Each row is a point on a tangle of strands that fork, close into loops and nearly touch. The rows are in no order.
Points whose rows are less than 121 apart are linked; no others are. Some points are linked to none.
(206): [-29   1  39 -29   3  22   5  -2  26  28  -4   3   9  22 -61  19  12  30
  -8   2   1 -14   2 -10  27 -14  -6 -31 -20  50 -29  19  -6  12  30  -4
   8   5 -10  37  -2 -12  16   3 -12  15 -15   9]
(976): [-29  -4  27  14  -7   3  -4  27  -5  13 -19  16   8   2 -12 -23  33  27
   0  20   8  -9 -12 -58  56 -11 -10  17  -7   3 -41  -1 -18   1 -16  33
  15  20  30   7 -17  22  12   5  -6  13 -20  45]
(340): [ -2   8 -31   8  34 -18 -13  14  11 -40   3  14 -28   8   8  21 -33 -36
   1 -16   7 -15   4   9  -6  18  33  10  40  -1  12  28 -32   2  10 -20
  16   2  14 -12  -6  15 -20 -50   1 -33   8   6]
(679): [  8   6 -29   3  12 -27  21   4 -66 -17  -7   3   1 -52  15   1 -46 -27
 -10   0  16  26   3  -4 -10  18   0 -25  40  -7  16 -17   4  13   5   4
  41 -41  -2  -6  11  34  -5 -26  17 -43  -8   5]
(1091): [  3  12 -20   0  -6  37 -37   8  32   3 -18  -4 -28  28  -7   4 -13 -10
 -35 -28  14  31   3 -44  -1  -9  41  -5  27  -6  58  25 -11   5   7 -30
  -1  27  21  -6  18   4  26  -8  10  -7  -1 -25]
(79): [ 23  37 -15  29   6 -14  -6 -11  18 -13  18 -20 -21  16  53  23  19 -36
  39  16  -7 -11 -11  35  17  31 -10   1  -7 -19  -1  29 -39 -17 -16  27
   3 -10 -11   0 -11  26  -1  -2 -32 -23  -2   2]
(7): [ -7 -39   1 -13   6   6 -49  12 -10  37   3  19  27 -18   0  -1  34  42
  25  25   5  12 -13 -43  29 -49  -9 -11   1 -12  25 -55  -7  18  17 -20
 -30   2  38   9  -7 -11 -21  -7  21  22   6  16]
(895): [ 10  24  -2  -2   5 -33   6   7   8  -5  -4  31  22  -1  38  14   0   3
  53  22 -30  -3   6  39  16  19  19 -25 -32   2 -26 -41 -14 -24 -10  21
   4 -14   2  15  -2   1 -29  20 -19 -18   5  12]
(875): [-23 -28 -27   0  19   0   9   7 -11 -23 -14  15  29 -38   0 -30  13  10
  24  -9  19 -23  34 -20   7 -16 -13  47  36   4   0   5  25  19  20  -6
  26 -11  -9 -24  -6  31  -6 -34  -3 -32 -39   8]
(472): [ -3  46   0  52  -4 -11  38 -13  56  -6  -3   2  -5  23 -11  -4  10 -19
   7 -26   3 -16 -17  38  -5  49 -27  -3 -15   1  13  60 -59 -34  -3   3
  33  -9  -3   6  -1  -3 -15  23 -18 -29   4 -20]
(931): [ 12  -7  -9   1  33 -55  28   2 -27   2  10  52  -1 -13   7  -3 -41   3
  26  40   2  -3  10   1 -18   4  -9  24   3  22   7 -43  -6 -25  18 -36
  -3 -24  10 -36 -24 -18 -38 -16  44 -49  15 -21]
(793): [ 10  -4  29  -9  29  17   6 -19  19  28   8   9   1  10 -48   8  41  10
 -17  34   6 -17  -3 -21  31  21 -19 -25 -44  25 -52 -18 -20 -27   6 -28
  15  -1   2 -17 -13 -49 -13  31  -2   5  -6   2]
(293): [ 42  -6  19 -47 -12  25 -12   0 -17  11  21 -28 -21  37  -1  10 -12 -11
 -32   2 -25  33  -9  22 -19 -27  -8  -9 -33 -10  -9   2  15   0  13   7
 -39  29 -13   6   4  -2  19  -7 -23  46  30  -6]
(391): [ 12  -9   4 -18   5   4 -40   3  -9  28   4  13  30   2  -4   8  40  28
  14  18  16   9   1 -24   7 -25  -4 -36  -7  -2  -9 -55 -13   0  17  -5
   6   1  22  22  11 -14 -13  19  -6  11 -21  24]
(808): [  3  -1  -8  -6 -15  48 -25 -13  14  12 -15 -31  -6  21  -9 -13  25  -9
 -38 -34  33  22  11 -56   0 -13   5   8  24  -9  39  29   5  29  -7 -28
  18  10   8  -5  11  -2  40   7  -8  13 -20 -32]
(1117): [  5 -32 -15 -16   2   9 -27  37  20  15  10   8   9  12 -33   6   3  22
  23  19   3   8 -11 -37  36 -23  -2 -29   2 -16  28 -37 -17   8  27 -41
 -32  22  44  -8  -8  -9  -8  -9  50   1  28  10]
(109): [-17   4 -18  -2  -6   9 -26  37  51 -10  -8  13  -1  30  -1   7   0  13
  32 -10 -26  -1   8  15  32  -1  28  -7  15  14  19  10 -18   6  20  -2
 -29  35  23  25  12  20   1 -16   1  23  18   4]
(538): [  9  16  -1  29 -26 -11  11 -29 -19 -16  -2  24 -17 -20   9 -14  -9 -18
 -37 -23  13   0 -28   0  -2  29 -21  34 -26   2  -6   5 -15 -17  -8   9
  20 -11  -2 -44  -4   1 -34  32   1  -1  15 -12]
(521): [-26  -1 -15  -2   5  25 -24  14  40  19  -9  -2  16  55 -18 -10  23  -3
   1  15  31  12  -4 -44  34 -18   0 -13  14   8  30  -5 -45   6  16 -24
  -3  19  34  14   4  15  12  -5  14   4 -11  11]
(609): [-16   4  17 -18   5 -14  -4  15  16 -27  -4  30 -11   2   7   0  -5  19
  22  14 -43 -20   6  40  27  10  16  11 -29   7 -35   6 -13 -16  19  20
  -6  21   4  -8 -10  10 -14 -26  -8  16  21  33]
(760): [ -2  19  17 -52   7  26 -10  11  59  37 -10  -2   9  31 -34  18 -21  23
 -13   8 -12  -3  27  14  28 -13  23 -45 -13  52 -11  -5   4   8  47 -23
   5   2 -13  31  24 -17   4   2 -13   8 -35  -1]
(379): [ 22  11   8  18  12 -29  26   6  19   5   6 -11  -8  12  -5  -2 -25  -9
 -12  -2 -20  -8  24  47 -21 -12  -8   2 -13   6  -3  18  23 -24  14 -13
 -10   2 -37 -23 -20 -19   7 -16  -5  -4   1 -63]
(580): [ 10  19 -11   0   9   8  -7 -24  36 -21  11  -9 -22  39   6  14 -20 -33
 -11 -29   2   5   2  51   4  21  16 -10 -18 -22   6  42 -26  21  -3  -9
  -6  13 -13   1  11  36  13 -22 -28   0  14   9]
(845): [ 26 -29   7 -20   7   9 -31  16 -17  17  19 -44   6   5  -7  12  22  -3
 -22  12 -23   4  47  -6 -24 -24  -9  -7   1   8 -12  -5  31   8  15   7
 -23  19 -35   7  -1 -34  23 -14 -32  36 -17 -11]
(334): [-22   2  15  13 -11   9   4  -5  24  16 -13   8  -9   6 -25   5   3  32
  -4   1  27   3  11 -42   4   8  17  14  13  41   5  18   2  -4  -3 -11
  27 -18  11  14 -14 -21   0  15  38 -15   3 -19]
(1199): [ -2  20  26  21 -15 -13  20 -14  42  25 -19  13 -36   4  21   4 -17  23
 -11  -8 -17 -18  30  -8 -41   9  38   5   7  32  19  -3  19 -25 -17  19
 -25 -14  -7   5  -4 -55 -18  22  24  17  11 -61]
(1036): [-20 -17 -19   6   2  -9  15  13  -8 -18 -17  30   1 -12   0 -25 -22  -3
   7 -17   6  -2  22   1  20   7 -20  37  35   4  16  23   1  17   5  -9
  28  -1  -2 -21   7  46   1 -20  13 -34   1   2]
(537): [ 11  -2   2  20 -10 -21  -9 -18 -29 -12   1  -6  28 -45  39  -8  35 -17
   0  26 -14  -7   6 -32   3  18 -19   8 -12   8 -13 -27  -2 -34  -1  32
  12   6  -4 -33  -5 -17 -10  18  -3 -26 -26  16]
(246): [ 22  14 -13  -5  -7  12  -5   8 -22   9  -5   4 -15  21   1  -8 -60   0
 -10 -17  -3  41  -5   3   7 -15  -8 -12   0  18  39  20  19  23  13 -21
  14 -23 -15   9  17  12  19  18  -5 -18 -17 -50]
(502): [ 25   7 -18  13  15 -27 -31 -21 -36  22  -3   3  10 -24  43  11  26 -24
  -5  39  15  11 -10 -43   4  -2 -16 -13  -3   6  -2 -38 -11 -27 -10   8
   4 -21  13 -10  -1 -19 -23   7   1 -24 -30   3]
(581): [-52   1  19 -23 -23  40   0 -32 -20  27 -13   0   7   7 -16 -29  35  46
 -33  -3  39 -11  11 -35 -18  -4  14  35  -9  32  -5  23  17  24 -16 -26
  20  -1  -3  23 -29  -3   3  31  10  24 -12   7]
(655): [-37 -30 -20  13   3   7   9  -7  -7 -15 -17  -2  29 -40 -14 -13   3  25
   6   5  36 -19  27 -14 -38  -7  10  40  44  10   1  -3  27  32  -8  -7
  18 -39  -7  17   1  20   3 -23  10 -28 -17   7]
(550): [ -4  30 -21  15  29  -5  -6  13  36 -32   5 -10 -31  15  12   4 -29 -46
   6 -34  -8   0   4  38  11  41  40 -12  34 -21   4  40 -47  10  -3   5
  31   2  -9   2  21  38  -7 -41 -25 -16   7   9]
(275): [-20  -9 -12  15  34 -16  15  -4 -57  -4   7   2   0 -29  -8  -5 -25 -12
 -20  14  33  11   5 -28  -4  -1   0 -10  31   3  -2  -4  14  30   5   3
  34 -47   2  10   9  24  16 -27   5 -37 -22  30]
(146): [ 16  -5  30 -22  24  -3  13 -57 -22  17  11   3  -9  23   7  15  -7  -3
 -16  14  28 -11 -19  41 -57   6  14  16 -33  18 -19 -17  10  -9 -22  -6
 -25 -19   0  16 -10 -26  -5   8   4  17  12   5]
(438): [-14  14   2  12 -23  36 -26  32  24   4 -15  -7 -32  29 -32  -2  -9   5
 -15 -46   4  29 -23 -36  37  -7  36   2  24  -7  49  45 -14  14  -6  -8
  -6  23  27  -7   8  25  21   5  20  22  18  -7]
(233): [-10  -4 -32  27 -39 -20  14  -4 -47 -32  -6  10   5 -50   9  -7 -17 -20
   5 -22  12  -3  -6 -11 -26  14 -24  27  37 -51  40 -17   9   6 -29  -1
  20 -14  -2 -32  33  13 -27   3  21 -29  25 -16]
(1032): [  8  11 -10 -25  16  32 -25 -30  -5  39  -5 -11   8  44 -16 -18  48  -8
 -69  -8  57  -2   4 -52  17  10 -24 -15 -13  11   4   0  -4  11   3 -41
  43  26  -6 -21   3 -14  13  25 -13  -3 -41  -9]
(510): [ 26   7  20  -8  18   7 -14  -8  -9   8  15 -44 -22   2   7  15  25 -25
 -29  19 -26   4  13   3 -13   4  23 -17 -13  -5 -26  10   7 -24  -7  14
 -19  24 -33  -6  12 -40  -4 -11 -25  34  -6  10]
(164): [ 11  21  33  15 -28 -28  12  -4  -9  18 -25   9 -31 -20  24 -14 -38  35
 -15   1 -22 -17  20  -8 -51  17  19   8  15  12  14 -30  40 -25 -27  22
 -15 -29   9  15  -7 -27 -24  31  34  12  12 -46]
(298): [ 21 -15  -2  -1   4  -6  -9 -31 -44  22   2  -1 -18 -11   5   3   1 -22
 -29  19  22  17 -12 -49 -10 -14 -15   0   0   9  11 -14  13  -8  -2   1
  -9 -16   5  -8  -7 -36  -2  13   7  -6  -8 -14]
(139): [-10 -34  25 -28   0   3  -9  18 -31  11   5 -16   8 -28 -14   6   6  28
  -8  13  -2 -11   6  -9  -7 -32  15  11  21   3 -30  -6  31  27   8  16
  -4  -3  13  22   8  19  21 -12 -15  24  -5  36]
(209): [ 31  -7  16 -37 -39  23  13 -16 -35  17   2 -23  19   3 -13  -1  -1  14
 -29 -25  -8  17  12  20 -42 -28  -3 -22  -5   0 -17   0  42  21 -11  24
  -2   2 -40  17  11 -20  12  34 -23  42  -5 -13]
(1141): [ -1  32  21  20   5  12  32  -6  40  35 -10  -5 -17  24  -3  19  -1   1
   3  -5   2  -6  -3  32  13  31   5 -34 -18  29 -18  27 -14  -5   5  32
  22 -25  -6  27  -7 -19   1  14 -43   2 -28  -7]
(255): [-27 -13  19  14   0 -22  40  14   7   0  23  64  -8  -1 -30  -5 -54  42
  46  10 -18 -10 -21   5  10  13  -8  16  -1  17  -4   6 -23 -23  14  -6
   0 -15  32   0 -36  12 -21   1  50  -6  40   8]
(530): [ -5  37  19  40 -22   4   8 -15  41  26 -15   2 -28   3  -5  -3   7   6
 -21  -8   8  -9  13 -32 -12  17  24  -6   8  34  16  19 -14 -25 -10  16
  10 -23   5  -5 -26 -37 -16  30  29  -2  -3 -46]
(52): [-17  10  -5   9 -65   2   0  13   8 -17 -24  23  -3 -27  38 -43   5  26
  10 -43 -33  11  12  10 -32  -8  30  29  20 -13  22   5  35   3 -40  36
 -38  19   9   5  22   1  -9  20   7  39  41 -28]
(975): [  4  12 -38  14 -14 -40   4  23 -43 -23   4  -6  -5 -56  15  -2 -57 -17
  11 -16  -6  18   7   6 -30  -1  -4  -7  55 -36  44 -27  22   4 -19   1
   3 -21  -3 -20  25  17  -3 -19  22 -35  10 -29]
(107): [ -9   0  -6   2   3  -8  23 -11 -44 -49   7   6   6 -17  15  -7 -10 -25
 -11 -42  16  24 -21  62 -10  17 -24  12 -12 -14 -22  -1   4  14  -9  12
   3  -7 -12 -22  23  24   4   3 -19   3   8  22]
(493): [  4  25  -4  15  -7 -32  33  -2   6 -33  20 -14  -4  11  47 -30 -12 -28
  33   1 -53   8   0  79 -45 -12 -37  17 -13 -15 -12   0  27  -3  -4   8
 -38   8 -28 -18  -6   5   3  -4 -20  13  32 -45]
(719): [ 20 -15  29 -34  14  25  14  -9 -11  37   5 -20   9  21 -29  22  15  14
 -15  16  -5 -14   8  13  -2 -27 -17 -12 -31  35 -42   3  11  -1  31   8
   0 -10 -22  36 -11 -26   6  16 -24  33 -22  12]
(285): [-26 -30 -15  -8  -2  -4   2  24  13 -44  11 -12  40 -30 -16  -8  10   3
  21 -23 -20 -16  26  20   4   5  -8   3  31 -45 -18  -9  21  18  -1 -15
 -10  21  -9 -34  26  18  12 -27  -2   3   6   5]
(323): [-39 -22  21 -17  -5  22 -17  25 -11  20  -9   3   8   5 -26  -2  26  38
 -10   8  19 -10  10 -39  26 -25   5   1   3   2 -19  -6   7  25  -3  20
  -9  12  36  19   0  11   4 -13   4  36  -3  42]
(514): [ -1 -35  -5 -19  28  12 -21  22 -18 -17  19 -69  19 -23 -27   9  -3 -12
 -30   2 -24   9  31  -7  11  -8   4  -8  26 -20  -2  18  40  17  25  -8
   3  -8 -32   1  14  14  58 -41 -15   4 -23  -2]
(789): [ 12   3  24  35 -17  -3 -13   5 -32 -31 -10  -8  -6 -40  45 -18  42 -20
   4  18 -23  -6 -28 -61  12  19 -22   5 -24 -10 -17 -17 -11 -43 -17  39
  19  47   7 -46 -12 -18  -5  23   3   6 -15  25]
(565): [ 62  -2  36   0 -19  18 -12  10 -30   5  27 -27 -43  20   0  11 -19 -13
 -23  19 -23  43 -48  -4   2 -19  -5 -17 -17   6   8  -1  -2 -24  -2  20
 -27  24  -3   4  -3 -20  21  15  12  25  25 -12]
(428): [  4  -3  12  -1 -18 -11 -15  27  21 -10   6   2 -30  -7 -14  18 -37   7
  -5 -19 -22  22 -17  -6  23  14  40 -33   6 -20   2 -12   2  -9  -9  16
 -12  21  37 -13  20 -15  -8   8  22  12  33   0]
(213): [ -8  -7  38  37 -23   4 -13  24 -33  -8 -12  -8  -9 -31  31 -14  30  24
  18  28 -26  -2 -25 -63  31  -9 -16  18 -17  -4 -31 -11  -4 -21 -13  65
   9  36  28   6 -31   8   7  18  -7  22  -7  33]
(879): [ 25 -27  -7 -23  27   0  12 -45 -40  12  24  -9  15   2  17  12   1 -22
  -5  27  10  -6 -29  52 -49 -19 -24  24 -11  -1  -7 -17  20   3 -11  -5
 -26 -39 -25   8  -9  -3  14 -16 -12  -8  -7   6]
(910): [ 17  10 -32  -2  41   0  -1 -32  25   6  25 -25  16  20  16  23  27 -36
  14  31  32 -32  28  17 -24  -5   0  14   2 -20   7  10  15   4  -1 -33
 -14 -22 -34   0 -20  -1  20 -44 -11 -39 -28 -17]
(1063): [ 20  27  14  15  21 -18   0  -4 -15 -15   5  -6 -26  23  48  15  -3 -19
  36  24 -20   0 -29  33  34  24  -5   7 -36  -1 -31  19 -37 -24  -8  38
   6   7  -3  22 -20  21 -10  13 -27  -2  13  30]
(942): [ -8 -38  -7  -4   8  -3  -9  34  22 -27  25 -11  15   1 -48  15  16   9
  41  10 -38  -5  -6   0  28 -17 -16 -11  -8 -41  17 -21  -2   3  29 -28
 -39  35  26 -19  -7  -5   7 -24  34  14  31   5]
(440): [ 14  59  10  35   5 -10  27  -9  45  11  -2  10 -28   5   6  -1  -8 -22
  -5 -12  -3 -16   3  42   6  63   3 -22  -8   4 -16  22 -36 -14   3  19
  29 -19 -15   0   2   3 -24   7 -16 -17  -6 -12]
(54): [ -5   2  22   3  25   0  -6   5  20  -8   3  -6 -18  24   1  20  11   3
  30  11 -30 -20 -28  35  48   3   8  -4 -39 -11 -57  11 -30  -4  -1  31
 -15  22  14  15  -7   9 -14  -9 -22  18  18  52]
(1088): [-13  -4 -14  16 -38 -17 -11  19 -19 -19 -18  34 -20 -26  12 -15 -21   0
   3 -11  -6  12 -10 -47  18 -11   8  23   8  -9  28  -8  -2 -18  -4  -5
   7  17  23 -43   1   7 -26  18  34 -12  23 -11]
(1097): [ 16  17  -2  -6   7 -24   4  19   8 -12  16  16  30  -7  10  12   9  -6
  52  30 -25   4  -6  11  33  22 -14 -31 -36 -20 -16 -44 -15 -34  -3 -10
   6   2   5 -32  -3 -18 -32  14  -5 -29  -7   5]
(1027): [ 35  32  -4 -21   7  -4 -28   5  12  51  -1 -20  37   9  33  31  25  -9
  27  21  -1  -9 -15  26  -1 -14  15 -56 -11  -7   5 -32   2  -1  -6  27
  26 -10 -18  41  19  11   2  12 -53   0 -33  16]
(494): [-12 -11  24 -25  11   5  -3  22 -33 -10  -4 -27   7  -3  -9  25 -12   6
 -12 -10  -7 -12 -14  33   1 -28  18 -13   7  -8 -35  11   5  23   8  25
   2  -4  -4  46   9  34  28 -27 -31  16  -9  64]
(1184): [  0  -3 -15   3  43 -14  22 -29  53  -6  17  -3   7  33  -1  11  -6  -4
  16  14  20 -24  39  49 -49  13  14  25   0  14   9  14   2   3  -1 -47
 -24 -19 -23  18 -31  -5   5 -36   4 -37  -3 -24]
(946): [ 23  27   1  -2  -2   6  11  -3  18  24  -3 -15  14  31  25  23   7 -20
  19   9  -6   8 -25  39  19  16  -8 -55 -16 -10 -20  -2  -9   8  -4  24
  15 -20 -29  24  13   9   7   9 -41   0 -30   6]
(512): [ 25   2 -22  -9 -24   7 -36  -1 -37  15 -21  18 -23 -20  16 -11  11   0
 -25   0  -2  32  -8 -60  10 -23   6   2   3   6  29 -22  -3  -2  -3   0
  -9   6  26 -25   4  -3 -16  20  15   2   0  -5]
(321): [-22 -11  13  16 -15 -12  -5  21  39  -4 -18  29  -1 -13 -20   3  -1  46
  27  16 -22 -14   7 -35  18  -6  26  11   5   8  -1  -9   1 -20 -11  -4
 -23  15  41  -1  -4  -7  -7   2  44  19  25   9]
(857): [-46 -22  -3  13  -5   1  25 -26  21  -2  -9 -15  19 -23 -23 -11  10  40
   3   2  37 -29  18 -32 -29   5  33  27  29  12   5   0  11   6 -19  -6
   0 -23  15  15  -7 -20  -7   6  34  -7   5  15]
(16): [ 22  11  25 -31 -17  15   2 -13 -21  16 -14 -20  -4   1  -1   3  14  -1
 -37 -54  11  -3   1  -9 -18 -13   1 -35 -24   9 -31   7   8   9 -21  33
  20  13 -25   7  21 -28  -3  42 -34  29  -9  26]
(1152): [ -6 -16  -1   5  -9 -18  13  13 -24  -6  -1  42 -35  -8  -7 -18 -52   7
  18  -4 -10  12 -31  -7  14  -4  -3  21   3  -3   3  10  -7  -9  11  -9
  -3   5  31 -17 -15  10 -22   3  31  -1  48  -2]
(992): [  6  -8  -4   9 -28  -3  19   6  -7 -29  12  -4   2  -5  28 -25   9 -19
  14 -18 -24   2 -14  35 -24 -14 -37  40 -13 -19  11   2  16 -10 -12   4
 -47  21  -7 -28   0   9  12  16   5  23  24 -26]
(683): [  0  10  -1 -17  21 -28  11  13   9 -29   7  25   5  -1  38   0 -17   5
  33  11 -37 -16  14  80   0  14   2  -1 -23   4 -37 -13   1   6  11  13
 -11   0 -18  12  -5  17 -20 -10 -24  -8  15   9]
(860): [ -2  23 -12  51  18  -3  30 -18  11  -9   6 -13   2  30  22   9   1 -36
  35 -11  29  -9 -13  47 -14  44 -34  -1  -4 -14  16  37 -48  -9 -17  -2
  13 -21 -14  19 -17   9   0  -1 -14 -32   4  -4]
(637): [-22  20  -6 -18  11  24  -3 -26 -20   2  -4  22 -10  10  -5   1 -52  11
 -27 -37  49   8 -17  14 -23   6  45   1  27   0  23  27  -9  29  -6 -15
  12 -20  32  21   7  17  22  -5  21  -4   8  13]
(188): [ 16 -21   1 -14 -15  36 -21  -3 -12  21  -2 -33   8  16 -22   2  28  -2
 -39   0   6   0  28 -31  -9 -23 -15   9  13   5   2  32  34  28   5  -4
  -9  10 -14  18   5 -14  45   5 -20  30 -18 -30]
(192): [  7   3  -7 -20   8  41 -31 -16 -17  19  -7  -5 -10  29 -19 -11   8 -30
 -70 -22  45  19   4 -52  13  -2 -15  -1   4  -1   4  30   0  23  10 -19
  31  12  -8 -14  23   9  35  -1 -34  -4 -35  -7]
(32): [ -6  11  -5 -15  21  20  11 -52 -13   6  -5  16  -5  35   3  -5  40 -16
 -25 -10  45 -22 -29  26 -13  16 -17   0 -39   2 -20   0 -17  16 -20 -13
   5  -4 -13   1 -13   0 -10  16 -21   5  -9  32]
(185): [ 11  44  11  38 -51  -9  20  26 -20   0 -29   5  -7 -52 -14 -19 -67   5
 -19   4 -15  25   9 -26  33  23   0 -31  20  -7  21  -8   2 -11  -5  19
  61 -36  -7  -7   8   8 -17  34  11 -35 -17 -38]
(468): [ 28   1  18 -13  -1   0 -15  -2   3  12 -10 -10  -9  10   2   2  23 -15
 -22  -5  -6  10   2  -4   3  10  12  -8 -29  15 -16   9   4  -5   3  27
  12  25 -21   0  17  -5   8  15 -39  19  -8   8]
(736): [  5 -23 -40   9  40   3 -10 -11  20 -15  10 -16  45   9  28  14  48 -30
  36  13  24 -31  31  10  -6 -12 -20  42  22   7  27   0  -4   5  22 -41
  -5   5 -34   0 -24   6  11 -32 -13 -50 -42  -8]
(65): [-28 -42  -4  12   7   4  -2  17   7 -26  27 -36  35 -15 -30   7  46   1
  25  -9 -12  -8  -2  -1  38  -2 -37  13  14 -48 -10  -8   7   8  14 -22
 -19  32  16 -17   1  10  21 -20  13  21  13  18]
(858): [  8   4 -21  -5  34 -15 -14  18 -11 -10   6  35 -25  14   1   2 -48  -8
  12   2  -2   8 -19   0  13   6  21  -1   2  14  17  -3 -30 -10  13  -7
  -7  -2  19  -5  -5  11 -11 -15  26 -17  26  12]
(1006): [ 12  -9 -10   4  24 -19  14 -24 -36 -28  16 -24  12 -22  20  19   2 -29
  -7  15  -5   8 -11  56 -27  11 -13  -2 -19 -17 -15 -18  17   5 -21  -1
  -8 -26 -22 -14   6   9  -9 -18 -21 -12  -3  17]
(916): [-25 -30 -20 -19   8  14   3  22  21 -31   6 -34   9 -25 -42   3  -3 -10
 -19 -23  -7  -1  31  12  23   8  -3   1  20 -28 -16  21  28  32  25 -25
  -5  20 -28 -19  29  27  29 -48  -9  12   0  -7]
(928): [ 21  24  15  26  -3 -28  36 -13  15  -8  12 -26 -12  17  21  -5   1  -7
   0  11 -45   9   2  53 -28  10 -24  -2 -20 -13 -19  -8  20 -28 -18   4
 -38   0 -26 -28  -9 -43   0   7  -7  13  11 -43]
(130): [ -4  17   2  15  25 -36  39   1  33  -4   8   6  -3  11 -10  -4 -24   4
  27  25 -12 -23  43  36 -42   0 -21  27   9  23   9  12  11 -21  10 -33
 -15  -3 -29   1 -28  -8   7 -34   8 -38  10 -63]
(997): [-11  -1  -6  28  -4 -11  26 -37 -50 -12   4  19 -24 -18   5 -16 -28 -22
 -22 -26  28  15 -49   7 -35  28 -13  41  -1 -22  14   6  -7   2 -27   6
   0 -36   6 -32  -4   2 -23  22  37   4  33   5]
(1193): [ 24 -13  26  15 -25   4 -14  44 -10  -9   8 -26 -39  -4 -24  15 -31   9
  -9  15 -32  40 -41 -21  27 -20   3 -18  -3 -18   8  -1   7 -19  -3  24
 -12  28   9  -4  16  -5  27  10  12  29  31  -2]
(718): [  0  16 -14  30 -59 -34   1   4 -14 -32 -31  31  -5 -45  29 -12  -7 -10
  11 -13 -30 -10  12 -40 -13   8   0  10   6 -31  30 -30  -9 -37 -24  26
   7  25   9 -34 -15 -12 -39  17  36 -27  22 -29]
(299): [ 42 -14  20 -55  -7  16  14 -10 -30  20  10  -7  13  14  14   4  -5  10
 -25 -12 -11  -4  22  39 -36 -40  -5  -2 -18  28 -23  12  36  11  26  21
  -6  -8 -47  29  -6 -11   2  25 -32  12 -19  11]
(939): [-32  29 -17 -10 -21  -3  -2   0  72  -4 -12  28  20  24  -5   3  -1  25
  28 -20  -9   5   6  23   8   8  37 -18  -4  21  26   6 -20   4  -3  -5
  -8   5  16  30  15   3 -14   1  16   4   8  14]
(955): [-33 -25  10   6 -24 -14  21  25  34  -5   0  39  22  -6 -40 -19 -20  64
  63  31 -10 -17   0 -13  21  -3   2   7   5   0   9 -10  -7 -19  14  -9
  -3   6  28  14 -20   0   1   3  53 -22  33  -1]
(802): [-13   0   6 -17  18  23   3 -38   6  24   2   1  -8  36   0  16  36   1
 -16   1  30 -28  -8   8 -38  -3   6  12 -21  18 -19   5  -9   2  -2 -11
 -17 -12  18  26 -13 -11  -1  -1 -14  19  -4  24]
(644): [-15 -20 -16 -23  35  17 -21  15  22   9   0  12   2  42 -31  -9   3   8
   3  22  32  12 -27 -59  58 -24   0 -44  -6 -12  21 -32 -30  15  29 -44
  -1  -6  32   4  -4   3  -1 -21  45 -19  -3  22]
(959): [ -9  -6 -13  39 -18  -7  32 -22 -69  -9  -3  -7 -24 -38   2 -24 -48 -10
 -21  -9  31   5 -20   6 -33  20 -28  22  36 -32  28  -8  17  12 -28  -4
  14 -45  -4   2   5   7 -15  14  33 -16  12 -15]
(1179): [-15  20 -10 -39 -14   3 -14   5  55  36 -12  47  15   7 -19   5 -16  39
  22   1  -4  -3  32   8  17   0  45 -43  -6  45   0 -18 -14  12  17 -21
   7   4   6  42  14   2  -7   8   6   6 -15  13]
(1137): [-21 -44 -53   8  32   2  -8  -6 -16 -18  -1  -4  50 -17  20 -16  45 -16
  16  -2  20 -22   9 -27   0 -22 -36  50  28  -1  30  -3   5  13  27 -29
  10   3  -4 -28 -12  24   1 -36  -6 -35 -36   1]
(316): [ 18 -28   9 -12   2  -2  -1  16 -29  -9  21 -54  30 -34  -9  -1  11   3
  -5  17 -31  14  31   0 -22 -20  -8  -2  16 -12 -13  -1  61   9   1   1
 -17  -4 -49 -12  10  -8  33 -28 -15  14 -20 -14]
(970): [-33  12 -11   0 -33  24 -23  28  56   6 -30   0  11  16 -18 -16  15  22
  11 -18   1   9  -5 -39  43  -3  13   9  20  11  28  27 -26  17  10  -8
 -14  40  22   3   8  29   4 -25  17  26   2   9]
(524): [-14 -11   9  -6  10   0  20 -53 -42 -24  14  15   5  -1  -8  -7  16 -24
 -27 -24  37  -2 -38  44 -14  18 -38  32 -41 -11 -43  16  -3  16 -20   0
   1 -10 -19 -23  11  15  -2  10 -35  20  19  40]
(1064): [ -9 -12  -8  30 -33 -24  11  27   0 -36  -2  16   3 -24  53 -19  -2  -2
  35 -29 -33 -18   6  21 -38  -8   0  41  23 -13  13   1  25  -6 -20  32
 -31   9   5   0   4  19  -9   2   3  17  21 -20]
(729): [ -3  -3  12 -10  -8 -10   0  21  60  -2   1   9 -23  -7 -32   6  -5  22
  -1   9 -24   0  10 -27  13   0  45 -36  -7  15 -19 -14  -6 -24 -10   3
 -14  15  24 -13   6 -52 -25  18  29  21  29   2]
(1125): [ 37   1   2 -33   8  36  -5 -22  -3   1  20 -18 -20  32   2  20 -19 -27
 -32 -15   6  24  -2  39 -14 -20   8   7 -18 -25  10  20  10  17  -5 -17
 -17   6   4  13   7  12  21 -25 -14   9   9   3]
(667): [ 10   2  -3 -19   1  11 -40   1   4  46 -10   1  42  -6  28  14  58   8
  20  11   9  -8   2 -25  -3 -27   1 -31  -2  20   2 -24  -6  12  -6  24
  26  -7   2  38  24 -14   7  39 -41  10 -51  14]
(1003): [-18 -24  -4  12   5 -17  23  10 -33   5   0  -2  37 -59  -8   0 -17  14
  13  31   8  -9   4  -2 -12   8  -7  -1  27  -2  -6 -15  29  10   1   8
  18 -54  -2  12 -11  11   9   1   4 -42 -28   8]
(708): [-13   4  -9 -11  -1  32 -12 -12  24  19  -7   6   8  22 -25 -16  44  -2
 -15  -2  37   3 -15 -46  26   2 -22 -13  -8  12   3  -8 -27   6  -1 -35
  19  27  17  -6   3  -7  -4  39   2  13 -21  -4]

How many points has the smallest loop of links through each point below? Write - if it is on no loop.
(1032) -> 8
(206) -> 17
(524) -> 7
(955) -> 14
(334) -> -
(644) -> 15

A piece is two or more points that can be reached from each other along the links. Count, over all rows, the pieces, the separate loops (a circle has one, a figure eight two, a Y none), the forks (points with three links) and the tips (points with one).
pieces -> 4
loops -> 5
forks -> 9
tips -> 7

A tip is a point with one link. Name the tips that can be reached along the links from each point below, in the order of the rows.
(1117) -> (1097)
(858) -> (494), (718)
(857) -> (538), (1036), (164), (52)
